A landscape with many peaks, sampled at points; each row gives a point and its height.
A climber steps from a point to the highest of its 2 nearest points, and stops where none of them is higher. Distance is the straight distance between rows; heights are no part of it.
Z_935: [112 190 123 166  91 158 171  89 135 118 106 143 116 150 130 101 107 116
 154 108 160  87  84 135 135 169 141  81]  h=3.40
Z_451: [133  99  99  93 129  80  74 172 141 112  27 162 134 153 158 115 115 143
 142  89 113 148 119  91 129 158 113 132]  h=1.16
Z_689: [171 175  88 154  93 115 139 132 119 121 182  89 150 126 107 158 139  91
 126 163 170  94 123 109 119 129 117 108]  h=3.18
Z_552: [151 111 117 156  95  91 149 160 168  83 120 165 171 139 169 129 122 111
 141 170 119  83 165 100 126  75  92 175]  h=1.28
Z_515: [142 133 177 106 104 138  98 103  82 167 135 123 126 114  69 136 108  92
 120 106 155 107 130 117 104 122 101 111]  h=4.88
Z_4: [125 115 113  82 103 187 122  74 144 147 159 170 113 138  98 165  89 172
 144 123 105 118 135 186 171 133 145 117]  h=2.23
Z_65: [100 169 110 106 114 136 154 114 137 134 116 154  95 140 135 154 111 123
 167 121 174 127 104 118 126 207 156  76]  h=3.50
Z_614: [141 114 108 103 108  92  83 122 103  94 145 144 140 108 158 130 147 116
 136 102 101 125 189 184 131 141 134 167]  h=2.66
Z_263: [106 175 161 124 137 115 166 171 111 139 137 114  52  90 118  84 136 151
 162 138 143 186 110 136 162 123 161  98]  h=1.99
Z_137: [124 157 110  95 153 162 170 147 161 182 147 131 132 144 104 122 197 162
 146 106 153 157 108 153 162 107 133  86]  h=2.77
Z_710: [126  92 174 174 160 146 139 142 140 161  79 107 117 120 127  70 149 126
  92 123 125  93  88  97 126  71 117 131]  h=3.48
Z_696: [151 102 167  91 116 108 140 157 113 202 145  88 133 101 106 125 160 179
 166 154 135  88 112 109 164  97 145  79]  h=2.88
Z_86: [140 136 103  89 118  90 114  73 178  95  98 143 175 158 136 116 106  97
 119  94  97 170 145 125  45 141  60 152]  h=2.91
Z_880: [125 119 150 106 121  63  95  77 106 106 140 104 130 155 120 110  78 106
 110  96  88 140 105 173 118 153 160 140]  h=2.86
Z_882: [116 170 156 138 132 179 100  44 124 138  70 140 135 114 129 115  85 132
 132 102 149 114 124 114  86 158  91 101]  h=2.90
Z_102: [117 100 143 111 125  55 109 113 131 126  82 134 138 189 139 126  98  98
 116 115 104 127 131  79  42 162 123 132]  h=2.98
Z_338: [142 112 116 146 111 123 141 119 170 123 131 160 192 167 154 159 117 122
 134 162 109  69 179 102  62 113 111 131]  h=1.37
Z_576: [134 106 174  70 150  95 139  99 153 140  99 148 168 168 105 110 133 134
 147  84  97 148 152 101  89 108  42 115]  h=0.26
Z_161: [151 128  99 225 100 142 159 152 125  75 184 117 115 131 140 127 113 120
 129 187 114  57 119 121 153 108 159 136]  h=0.90
Z_212: [114 149 171  77 104 131 141  88 130 128  90 186 114 131 116 148  94 142
 169 146 132 169 171 107 115 126  73 149]  h=1.82
Z_707: [147 160  72  79 127 145 144 146 121 162 145 101 137  99 119 164 173 153
 183 127 177 158 123 126 142 203 149  48]  h=3.52
Z_985: [128 143 164 115 186 129 120 132  99 119 138 129 168 123 125 172 134 138
 145 131 141 172 170 112 142 139 100 137]  h=7.17
Z_374: [117  52 189 123 163 114  95 175 137 169  61 111 139  90 136  64 149 146
 106 104 119  72 117  59 100  88  73 129]  h=3.00
Z_664: [108 119  90 145  99 133 212 146 129 140 120 117  63 137 161 109 206 127
 151 166 148 125 116 122 130 143 172 120]  h=1.55
Z_6: [122 131  76 192 124 165 120 174 107 119 123 104 104 139 120 127 119 111
  94 111 132 139  91 122 100 177 186  90]  h=6.51
Z_579: [137  82  75 150 129 148 154 106 145 155 119 113 151 152 178 153 189 144
 111 144 122  77 127 133 121 141 169 131]  h=4.10
Z_699: [137 126 199 173 123 126 145  84 101 129 150  96 131 117 106  90  91 113
 116 130 113  81  86 148 170  97 154 130]  h=4.81
Z_647: [138  86  68 120  97 178 160 126 149 198 106 124 103 139 136 122 189 174
 129 127 130 105 101 149 146 135 181  92]  h=3.70
Z_863: [130 196  95 142 106 114 113  82 140 103 123 129 121  96 176 141 109 119
 154 162 153  94 165 120  82 186 149 110]  h=0.74
Z_725: [126  92 185  68 142  72 101 166 131 175 151 116 153 119 123 107 135 156
 148 125 109 104 142 133 127  79 133 104]  h=3.08
Z_845: [147 110  88  85 121  83  95 166 153 102  63 158 143 132 154 183  79 135
 133 148 145 163 126  76 141 166 118 151]  h=1.29
Z_938: [134 126 144 128  96 106 199 125  81 153 139  78  58 108 120 106 183 144
 165 167 129 148 123 122 154 139 171 104]  h=1.75
Z_120: [141 174 102 192 120 161 206 132 111 117 143  87 109 162  96 104 196  99
 123 159 155 154  88 103 119 106  95 122]  h=2.40
Z_136: [125 115 171  86 124 165 124 131 148 150 169 189 148 128  92 167  70 145
 155 125 140 103 146 162 160  93 124 100]  h=2.10
Z_771: [159  78 133  66 108 127  70 139 136 143 116 163 168 119 134 153  96 182
 191 113 127  59 131 146 174 122 133  77]  h=4.12
Z_443: [148 156  94 178 116 175 221 128  94 115 162  69 119 115 118 124 208 118
 158 172 167 155 107 140 145 144 142  93]  h=2.68
Z_292: [144  92  50 190 136 127 180 180 151  83 150  79 128 121 179 138 147 128
 126 188 139  94  79 115 155 152 191 105]  h=1.05
Z_448: [132 124  63 165 110 170 151 107 114 107 129 135 148 167 150 144 195 120
 119 111 124 110 130 161 146 149 135 163]  h=4.57
Z_808: [111 156 109 188 137 180 114 114 106 143 145 118 129 153 104 151 126  97
  87 117 152 126 118 109  57 165 136 113]  h=7.74
Z_21: [ 90 139 169 151 128 169 142  86 129 138 101 165 112 134 155 100 118 148
 157 100 137  76 119 155 140 150 156 105]  h=3.87
Z_191: [127 164 148  54 143  97 100 177 130 154 120 151 135 111 121 104 181 158
 197  97 141 147 162 121 146 116  84 101]  h=0.60
Z_397: [ 93 105 185 129 154 160 158  97 113 113 172 146 128 125 130 176 110 124
 106 149 140 170 146 157 161 108 119 196]  h=3.07
Z_547: [141  94 165 118 171 125  86 197 129 167 101  97 120  87  90  85 143 150
  89 107 115 143 127  79 121  61  70 115]  h=2.62
Z_746: [136 139 118 111 149 116 155 101 164 149  83  95 132 158 119 119 117 128
  96  99 156 167  36 111 151 140 117 103]  h=6.83
Z_590: [111 125 146 119 161 153  92 151 108 172 133 127 116 135 108 116 130 164
 146  89 114 119 120 146 110 151 177  55]  h=4.56
Z_632: [105 121 169 120 146 101 128 127 144 162 154 109  96 108 133  76 157  96
  94 119 135 121 111 167 118  72 152 144]  h=3.49
Z_724: [157 178 129 124 136 105 136 162  94 131 190  77 136 101  87 122 158 121
 135 126 131 150 132 157 164  95 133 101]  h=1.74
Z_694: [145 118  84  87 101  58 116 119 193  84 117 156 172 156 158 148  86  83
 115 130 127 154 128 126  95 136 101 173]  h=2.78
Z_533: [148 126 102  99 158  86 119 181 106 136 159  85 151 121 126 142 165 162
 155 123 106 150 134 135 164 150 165  97]  h=1.88
Z_819: [136 100 170 163 183 108 109 128  99 109 155  79 165 101 140  90 175  77
  84  95 134  98 127 139 116  85  87 157]  h=5.07
Z_669: [110 154 118 231 151 178 190 158 105  89 131 117 110 139 147 113 184  89
 135 169 183 121  93  85 102 124 112 131]  h=2.15
Z_321: [124 148 138 110  76 146 108  57 144 120 125 157 146 142 101 115  75  97
 120 113 108 134 156 142  41 110  79 135]  h=3.12
Z_713: [147 134 106 179 117 146 138 160 126  84 134 134 123 108 145 118 107 160
 146 144  92  92 135 149 192 118 164 124]  h=1.02
Z_585: [113 124  96 106  98  88  91 210 135 132 139 156 115  97 157 123 136 132
 148 140 121  59 181 123 108 129 156 107]  h=4.47
Z_240: [106 136 116 160 126 161 165  88 146 117 130 104 120 154 120 123 116 102
  75 118 162 151  27 155 170 128 137 149]  h=7.82
Z_530: [111 166 135 181 127 112 134 141 117  83 217 140 128 139 127 125 120  98
 132 152 107  97 179 151  96 120 147 142]  h=5.79
Z_995: [113 139 169 125 121  75 127 120 141  84  97 171 133 147 153  73  95 120
 158 101  84 120 150 138 111 118 114 141]  h=1.23
Z_752: [102  89 136 124 176 170 105 176 131 188 130 124  96 121 108 131 130 163
  90 106 130 177  91 147 140 115 179 113]  h=5.08
Z_627: [158 122 123  61 123 125  97 115 132 155  94 152 147 138 125 123 168 181
 174  96 121 158 143 145 170 117  92 127]  h=0.49
Z_471: [120 104  82 135 137 129 154 171 142 115 138 146 140 169 138 173 122 145
 141 131 103 101 123 110 150 180 178 100]  h=2.09
Z_317: [111 128 185 160 163 146 128 100 144 118 145 139 163 123 147 122  75 137
 122 122 122  91 126 155 138 115 145 120]  h=4.36
Z_800: [109 135 193 171 181 146 192 100 105 111 137 105 123 143 128 148 129 135
 121 178 136 161 112 102 157 108 115 168]  h=2.71
Z_295: [116 160 192 135 175  90 154 162  93 119 146  77 110  97 116 100 108 124
 144 120 154 168  77 122 178 128 147  94]  h=2.21
Z_730: [118 140 102 157  73 144 117 115 158 109 136 135  72 116 119 121  61 132
  79 187  94 155 126 141 114  89 152 182]  h=3.96
Z_132: [140 124 111 190 105 150 156 161  53  91 125  80  73 100 119 112 153 109
 120 147 149 182  86 127 168 135 143 154]  h=3.13
Z_40: [118 104 161 123 106 131 102 133 142  85 161 180 162 114 128 118  51  76
 107  80 131 127 130 171 109  91 101 155]  h=5.02
Z_573: [119 111  94 168  91 149 150 120  98  90 153 102  53 108 131 132 113 129
  92 165 115 169  80 153 182 135 175 180]  h=2.75
Z_589: [ 95 166  75 125 136 157 169 135 108  92 161 148 103 143 119 176 169 119
 155 127 133 193 140 140 161 212 152 158]  h=4.53
Z_288: [137 123  91 130 123 189 194 139  87 132 183  93 107  89 127 162 182 145
 167 151 166 150 142 136 165 199 165  71]  h=3.10
Z_419: [153  88 158  75 131  68 111 117 108 137 142 120 157 131 127 121 157 127
 133 108  96 156 170 155 121  91 104 165]  h=2.89
Z_230: [151 114 107 191 167 129 154 158 160  77 124 118 186 172 134 112 169  97
  94 111 134  93 102  88 138  93  45 149]  h=4.43
Z_289: [129 162 149 127 106 124 158 125 151 117  76 176 133 157 123 143  78 146
 173 151 131 114 130  82 147 134 102 113]  h=1.64
Z_232: [ 93 148 170  78  91 170 141  57 133 150 113 182  90 133  98 126  81 170
 161 132 122 148 123 160 160 119 116 129]  h=2.04
Z_531: [163 131  72 157 112  97 133 144 154 102 121 115 148 175 123 127 134 123
  98 146  87 145 122 122 122 104 125 158]  h=5.42
Z_561: [163 126 152  66 109 111  89  85 110 191 143  89 115  85  94 154 104 136
 134 140 160 126 120 128 132 132 145  91]  h=4.37
Z_765: [116 151 118 109 140 136  80 119  99 136  80 133 101 104 143 112 151 134
 130  87 141 177 139 141 110 166 123 137]  h=4.85
Z_315: [147 144 126  99 150 126  80 203 134 133 132 127 189  57 149 131 139 170
 166 130 159  87 146 122 176 105 101  92]  h=3.71
Z_415: [141 131 190 155  69 113 140  45  96 122 125  95 105 129  85  83  88 113
 107 162  95 123  96 122 134  86 111 178]  h=5.34
Z_994: [115 120 152 133 121 137 144  69 140 147 111 153 160 140 170 124 164 109
 144 124 146  66 173 128  76 131 108 139]  h=1.54
Z_888: [131  97 174  89 176 101 113 108 114 159  94  95 161 132 113 127 161 119
 116  84 154 129 126  68 102 142  50 107]  h=0.14
Z_59: [118 135 140 151  85 144  99 170 134 150 146 169 119 130 102 106 109  86
 112 110 143  50 143 126  83  99 130  96]  h=5.75
Z_231: [126 119 141 130 123 145 150  43  93 133 199 113 123 145 126 164 131 129
 141 131  97  71 163 155 123 181 172 111]  h=1.31
Z_855: [104 111 103 119  86 107 122 147 103 142 144 138  32 128 125 127 147 123
 105 145  95 153 161 144 107 134 176 169]  h=4.93
Z_204: [128 154 102 105 117 123 125  62 140 126 151 143 138 169 123 152 114 148
 162 137  68 104 181 157  76 171 160 103]  h=1.17
Z_744: [109  88 164 125 173  70 118 215 158 130 120 107 126 109 134  88 134 100
  76 138 121 132 124  82  93  57  92 153]  h=2.39
Z_330: [133 156 121  54 136  80 100 117 161 154  96 124 119 144  97 107 118 112
 116  76 149 179  91 118 110 138  89  98]  h=6.21
Z_665: [130 144  46 140  90 149 195 172 136  71 161 155 105 144 117 156 140 112
 168 132 135 155 103 131 210 202 159 128]  h=4.08
Z_388: [137 112  82 194 139 127  92 150 116 116 125  85 115 139 135 108 133 112
  63 128  94 140 105 138  87 122 172 148]  h=5.82
Z_693: [149 118 150 160 132 101 133 166  56 104 108  94 122 132 110 129 147 110
 121 114 134 153 110  86 166 137 106 147]  h=3.56
Z_312: [147  95  73  76  95 132 103 100 153 159 118 140  83 135 128 185  78 171
 134 164  99 112 144 120 110 167 182  96]  h=2.34
Z_395: [116 107 131 104  92 200  88  88 122 191  88 160  86  96 118 146 116 130
 103 110 180 119 113 142 119 141 136 134]  h=4.79
Z_892: [139 124 125  64 152  70  87 126 164 102 105 132 162 114 145 121  98  97
 113  70 163 163  95 137 149 139  76 132]  h=5.78
Z_797: [146  68 128 115 142 149 106 134 147 186 110 114 129  97 148 147 138 186
 106 167 123 129 134 123 140  88 157 139]  h=3.67
Z_19: [ 97 169 110 167  68 162 163  63 155  96 112 127  95 138 122  95 104 132
  98 190 113 153  92 136 134  79  98 191]  h=3.63
Z_872: [156  98 147 154  96 110 112 174 132 146 133 122 131 150  76  85 121  93
  80 119  88  99 130 102  94  50  98 139]  h=4.51
Z_514: [106 133 151 157 137 174 148 142 128 108 142 179 150 182  92 161  98 106
 110 105 139 136 115 120 147 125 101 145]  h=4.27
Z_549: [103 145 135 165 140 168 107  66  74 103 101 106 111 103 149 126 116 139
 112 119 120 162 122 153 132 173 147 163]  h=3.81
Z_10: [134 108 183  68 102  69 128  65 150 136 145 141 167 126 141  95 106  86
 151  92 118 100 149 162  66  96 100 124]  h=4.97
Z_202: [137 134 130 122 114  96  94 168 118 123  97 140 125  96 152 115 134 119
 132 134 138 109 171  99 100 112 100 137]  h=4.90
Z_372: [104 179 160 151 128 149 119  45 144 118 138 131 146 131 123  93 101  79
 105  96 148 104 132 134  53 134  75 121]  h=3.42
Z_604: [137  85 180 123 106 137  91 119  62 139 117 140  93 107  97 155  79 146
 135 142 103 129 157 120 139 133 146 151]  h=7.04
Z_853: [122  97 103 114 101 146 104  90 143 123 151 149 122 115 146 132 109 134
 101 124 102 120 150 201 137 115 155 165]  h=2.41
Z_299: [166 109 121  83 148 145 102  78 131 140  90 131 188 145 111 149 138 155
 130  94 106 172 150 127 125 120  52 140]  h=0.37
Z_245: [102 113 192  86 155  76 121 118 161 136 101 160 123 122 187  79 126 176
 183 124 110 125 139 148 151 108 142 133]  h=1.11
Z_510: [122 128 144 122 144 125 119 158  92 160 205 113 141 130  96 130 178 123
 129 109 108  99 176 169 116 106 150 104]  h=1.61
Z_794: [149  88 112  89  98 148 147 111 135 166 169 140  81 119 125 176 106 180
 159 176  95  68 171 101 144 141 174  83]  h=2.49
Z_433: [114 105 183 118 165 126 155  92 116 168 202 113 141 131 132 143 153 152
 147 138 101  76 166 160 131 120 170 107]  h=1.47
Z_841: [102  98 144 124 137 176 112 124 137 166 107 146 102 123 117 129 122 121
  73 108 148 163 106 141 127 103 121 157]  h=5.84
Z_593: [150 108  76  64 131 134 102 125 147 125 121 161 155 124 132 233 101 150
 146 161 145 160 155 116 156 172 129 141]  h=1.41
Z_324: [129 142 118 187 126 136 101 102 102  91 151  93 114 127 119 136  97  68
  61 136 186 160  73 102 104 142  99 183]  h=2.69
Z_921: [110 169  93 145 156 142 109 176 159  95 109 180 142 143 129 121 134 126
 127 124  83 171 188 123  86 125 105 156]  h=1.76
Z_379: [129 152 113 132 174 109 111 157 142  73  72 155 163 111 174  92 168 125
 168  82 130 145 137 116 173 151  81 156]  h=0.88
Z_325: [135 140 128 119 134 117  56  65  89  88 111 104 151 103 133 129  73 133
 111 102  95 178 136 166 114 162 122 156]  h=3.14
Z_933: [134 126 176  70 142  94  94  74 123 110 135 128 175 112 121 119  91  85
 130  65 148 150 132 152 102 133  66 129]  h=5.33
Z_476: [105 159  72 102 107 124 136 181 148 113 119 179  82 131 129 145 156 118
 138 131 138 183 153 134 145 154 136 163]  h=5.12
Z_928: [123 129 171  70 138 130 134  97 141 152 141 168 163 134 129 191 104 141
 176 143 164  98 164 121 123 145 113  97]  h=1.97
Z_90: [127 104 120 162 120 119 139 148 137  71 130 167 129 115 186 138 122 141
 143 174  96  97 183 141 161 107 146 185]  h=1.14
Z_768: [162 149 102  99 118 101 122 172 137 144 155  80 163  71 137 150 152 117
 131 157 187  90 121 112 154 104 109  97]  h=3.43
Z_262: [103  68 140 111 126  93 115 139 133 160  83 130  61 121 159 130 126 131
  89 155 125 163 123 106 107 120 168 185]  h=4.41
Z_810: [116 103 147 181 148 129 147 146 182 146  94 137 131 137 162  89 125 134
 107 168 109  70 130  95  85  64 137 137]  h=3.86
Z_187: [130 126 155 151 191 133 122 131 110 152 149  57 155  89 136 124 167 103
  91 136 168 111 101 120 117 105 126 116]  h=4.42
Z_408: [115 159 135 141 128 124 101 104 102 114 141 115 116 128 107 106 137  96
  90 121  96 186 178 135  47 112  88 171]  h=2.12
Z_478: [142 143  97 146  84 114 132 122  89 123 193  94 105 149  88 157 132  67
  90 130 173 143  91 130 130 147 132 149]  h=2.99
Z_716: [125 118 101 152 171 115 137 182 143 115 111 105 143 158 126  90 190 102
  82  79 119 143  96 121 131  99  98 138]  h=4.73
Z_441: [138 170  67  78 155 121  95 149 207 106 107 179 182 126 123 135 121 133
 162 123  88 189 170 145 106 130  97 149]  h=1.63
Z_225: [116 126 137 117 137 118 127 111 105 139 151 112  75 129 121 117 107 168
 145 123  76 136 131 149 132 166 201  88]  h=4.98
Z_403: [147  94 168 122 122 130 164 138 125 168 179 100  92  78 121 148 103 174
 153 200 112  64 143  98 174 100 177  92]  h=2.67
Z_700: [132 160 125 142 159 129 143 160 107 130 126  95 116 113 117 161 148 143
 125 181 141 191 152  77 115 127 119 139]  h=6.23
Z_168: [151 136 110 100  98 125 153  83  99 163 121  84 105 112 116 168 128 134
 147 145 176 148  95 109 143 193 156  84]  h=3.92
Z_358: [130 157  72 153  51 130 109 130 103  70 143 178 103 134 133 150 115  92
 134 147 148 129 161 121 122 160 110 188]  h=0.42
Z_331: [ 96 131 118 104 115  95 134  90 158 129  97 164 118 174 162 145 114 109
 139 113 141 105 124 124  94 184 149 121]  h=3.19
Z_823: [131 130 123 134 129 160  98  83  80 123  69 141 156 156 131 155 122 137
 156  86 135 111 130 111 114 201 119 103]  h=2.35
Z_322: [125 128  84 106 122 109 177 179 136 142 116 122  87 140 124 178 154 149
 140 176 143 190 121  83 147 154 157 127]  h=5.62
Z_210: [131 140 107 111 135 173 156  99 159 179 164 111 127 120 119 156 150 134
 101 139 172 129 101 165 152 110 146 109]  h=3.01
Z_402: [161  86 145  79 124 119  65 128 165 166  93 134 192  92 154 125  94 179
 158 139 126  69 145 112 102  91 111  84]  h=3.89
Z_91: [111 111 178  89 164 107 111 134 172 178 141 125 149 125 120  93 123 119
  98  96 132 124 120 136  88  75 105 109]  h=3.26
Z_820: [113 135 116 183 140 179 177 139 125 132  90 134 147 149 150 147 162 122
 139 132 185 101 101  82 127 165 126 101]  h=1.78
Z_890: [172 110 126 137 123 105 157 165 134 104 100 126 182 151 123 129 161 121
 134 122 136  92 120  80 183  81  48 141]  h=4.16
Z_976: [163 175 151 128 110 113 126 176 110 110  88 141 119 116  86 106  89 145
 163 130 120 149 132  80 170  98  79 103]  h=1.48
Z_175: [140 147 121 140 120 120 101  97 101 115 120  81 106 122 100  92 139  82
  67  98 132 169 106 122  99 121  78 163]  h=2.38
Z_100: [102 154 137 159 121 133 100 150 108 128 190 139 118 114 126 149 112  80
 120 130 162  75 162 121  70 156 150 106]  h=6.43
Z_354: [130  95 147  95 118 117  88 219  96 146 174 139 134  62 132 145 142 139
 145 142 141  75 180 134 156  92 136 125]  h=4.09
Z_487: [149 151  82  66 156 121  85 135 168 139  93 154 162 130 137 174 123 179
 181 139 116 163 160 118 121 169 129 104]  h=1.52
Z_763: [159 122 118 167 160 163 115 108 117 141 106  47 124  93 120 119 119 148
  82 137 138 174  58 141 162 114 151 122]  h=2.42
Z_8: [154  93 181 133 124 135  88 101  98 143  84 125 144  94 127 113 102 130
 118 119 126 104 141 106 114 110 103 138]  h=5.74
Z_431: [137 100 123  99 122 121  74 140 112 102 116 171 147 148 121 159  71 144
 170 104  95  88 156 145 130 162 152  97]  h=4.34
Z_143: [107 151 150 102 173  75 135 173 115 105 121 141 145 117 168  95 203 136
 188 105 118 142 169 132 160 131 109 145]  h=0.73
Z_835: [112 108 170 169 168 114 131 129 132 150 180  75 102  89 137 110 127 104
  89 175 126  96 108 142 102  88 192 137]  h=3.83
Z_784: [117 105 146 180 146 115 129 188 177  98 113 141 179 140 154  91 114  94
 101 127 137  46 117  75  96  75  78 129]  h=4.14
Z_653: [126 120 165 154 193 152 101 148  94 102 122 125 185 111 131 125 157 111
 115  78 138 116 162 114 124 123  63 130]  h=5.99
Z_423: [115 123  61 109 134 147 134 140 200 135 114 179 124 176 142 174 102 166
 129 153  86 128 145 123 109 160 175 116]  h=2.20
Z_605: [125  75 132  88 146  84 122 149 148 166  88 128  97 137 161 124 152 199
 134 166  85 178 142 113 137 104 163 156]  h=4.04
Z_866: [119 145  92 117 158  79 127 208 162  93  48 146 152 134 167 110 148 146
 166 121 119 143 116  69 153 158 109 130]  h=1.03
Z_259: [133 126 123 154 108 140 102 104 109  91 142  97 103  88 128 140  82 100
  67 150 154 170  84 154 168 110 127 197]  h=2.44
Z_410: [142 148 150 140 187 174 145 114 157 173 126  95 148 109 132  83 181 182
 128 120 127 137 109 153 155  63 109 102]  h=2.52
Z_89: [ 92 176 129 171 119 194 176 147 134 125 162 169  91 139 104 149 123 121
 128 151 158 133 135 129 136 121 133 127]  h=3.82
Z_594: [153 176  79 104  47 113 100  70 120 106 151 135 119 114 130 149 116  96
 139 140 145 106 161 153 104 159 118 143]  h=0.57
Z_268: [160 111 132 123  81  95  81 154 133 119 140 137 137 121  93  83  82  92
  93  95  92 113 126 170 127  63 121 137]  h=4.72
Z_172: [129 125 226 125 166  81 156 125 105 131 139  99 127 133 101 125  95 121
 129 145 127 150 111  88 153  97 108 136]  h=2.43
Z_612: [102 129 136  98 159 165 131  78 162 141 118 175 168 122 174 168 140 128
 141 117 179 115 160 146 118 150 103 138]  h=1.77
Z_583: [161 133 137 147 149 165 129  76  94 166 122  61 128 107 108 119 142 191
 126 141  97 165 113 147 143 127 159 106]  h=2.76
Z_125: [146  93  62 198  84 182 187 175 133 109 173 106  84 109 138 119 138 123
 122 163 138  72  94 134 163 140 192  88]  h=0.94
Z_704: [153 174 161 115 137  95 101 143 135  88 112 151 165 119 109  75  91 151
 179  92  82 136 146 147 167  98  93 109]  h=1.35
Z_180: [ 94 130 179 164 175 104 122 183 128  94 121 124  88  83 157 102 125  83
  98 158 168 142 136  79 100  83  86 172]  h=2.13
Z_266: [136  86 131 110 136 170 108  61 119 178  80 119 124 140 134 143 135 207
 124 137  92 171 120 140 139 132 146 146]  h=3.20
Z_610: [116 154 113  88 126  83 104 157 123 160  75 107  77 109 128  92 151 115
 124  96 167 175  98 100 100 159 132  95]  h=5.67
Z_276: [135 188  85 143 150 126 113  66 156 116 137  85 146 108 151 131 111 140
 116 143 123 141 118 165 103 163 159 111]  h=0.89
Z_96: [109 172 124 142 109  86 146 130 124 108 161 125  78 136 133 101 125 117
 140 141  96 128 151 146 106 140 173 128]  h=5.40
Z_426: [ 80 137 149 117 128 147 150 105 120 103 180 181  96 140 128 173 100 123
 139 139 127 138 163 151 147 161 147 155]  h=3.41
Z_575: [ 80 172 179 150 126 162 163  56 104 114 162 147 144 173  98 126 114  97
 126 101 140 127 122 146 117 142  97 145]  h=3.84
Z_541: [123 124  67 142 142 160 149 190 154 138  99 129 160 129 152 132 164 156
 150 114 151 107  99 116 148 167 161  71]  h=1.94
Z_737: [152  90 120 123 104  83 142 224  86 125 100 108 150 140 117 142 161 116
 132 125 153 104  97  62 181 119  92 131]  h=3.90
Z_400: [147 124  78 184 154 118 183 126 118  79 135  59 147 151 157 120 153 127
 130 141 120 151  62 146 173 169 177 120]  h=1.15
Z_337: [128 203 138 160 142 165 158 103 153 122 158 116 143 125 101  85 135 140
 125 127 109 132 122 176 152  68 106 118]  h=2.29
Z_348: [122 123 156 135 123 141 100 126 113  75 118 179 165 165 101 153  40 112
 137  93 108 123 125 137 136 149 116 132]  h=4.64
Z_311: [149  93 172 130  66  99 120  88  65 129 120 125 104 148  84 118 109 124
 126 148  61 135 166 120 103 105 121 182]  h=6.00
Z_350: [104 168  72 157 139 153 123  88 153  92 129 138 147 165 138 129 124 151
 121 124  61 147 151 171  94 172 169 138]  h=1.04
Z_972: [106 120  92 138 110 185 146 136 140 136  96 160 108 152 125 126 139 120
  98  80 163 141  65 155 173 147 138 131]  h=7.05
Z_425: [143  87  77  67 141  96 107 165 109 121 159 136 124 155 120 174 137 163
 162 107  77 138 141 145 168 190 184 103]  h=1.98
Z_714: [144 109 125 171  85 130 125 176 134 138 142 138  88 133  97 124  95 117
  88 169 110 112 124 110 122  73 145 155]  h=4.25
Z_66: [106 132 151 101 117 135  89 157 174 122 151 195 156 108 129 123  65  91
 130  97 148  85 157 157  69  99 118  97]  h=5.35
Z_293: [149 137  82 128 113 139 165 113 151 136 103 125 146 181 112 114 191 122
 106 109 118 145 103 132 153 100  84 152]  h=5.09
Z_32: [ 90 125 126 180 151 115 184 119 108 124 134  88  95 154 166  94 195  87
 118 127 146 117  83 140 104 160 177 130]  h=1.34
Z_195: [ 89 135 128 159 159 137 119 157 133 106 159 160 139 170 123 133 145  82
  85 108 116 164 172 121  45 122  94 172]  h=1.93
Z_394: [122  92 105 124  97 185 154  68 134 178 151 116  95 124 123 127 145 142
 104 111 140  98  77 182 170 143 182 110]  h=3.32

For each start below, name the point where the climber stops.
Z_337 => Z_808
Z_724 => Z_985
Z_259 => Z_808
Z_161 => Z_4
Z_576 => Z_324
Z_744 => Z_808
Z_853 => Z_985
Z_541 => Z_985
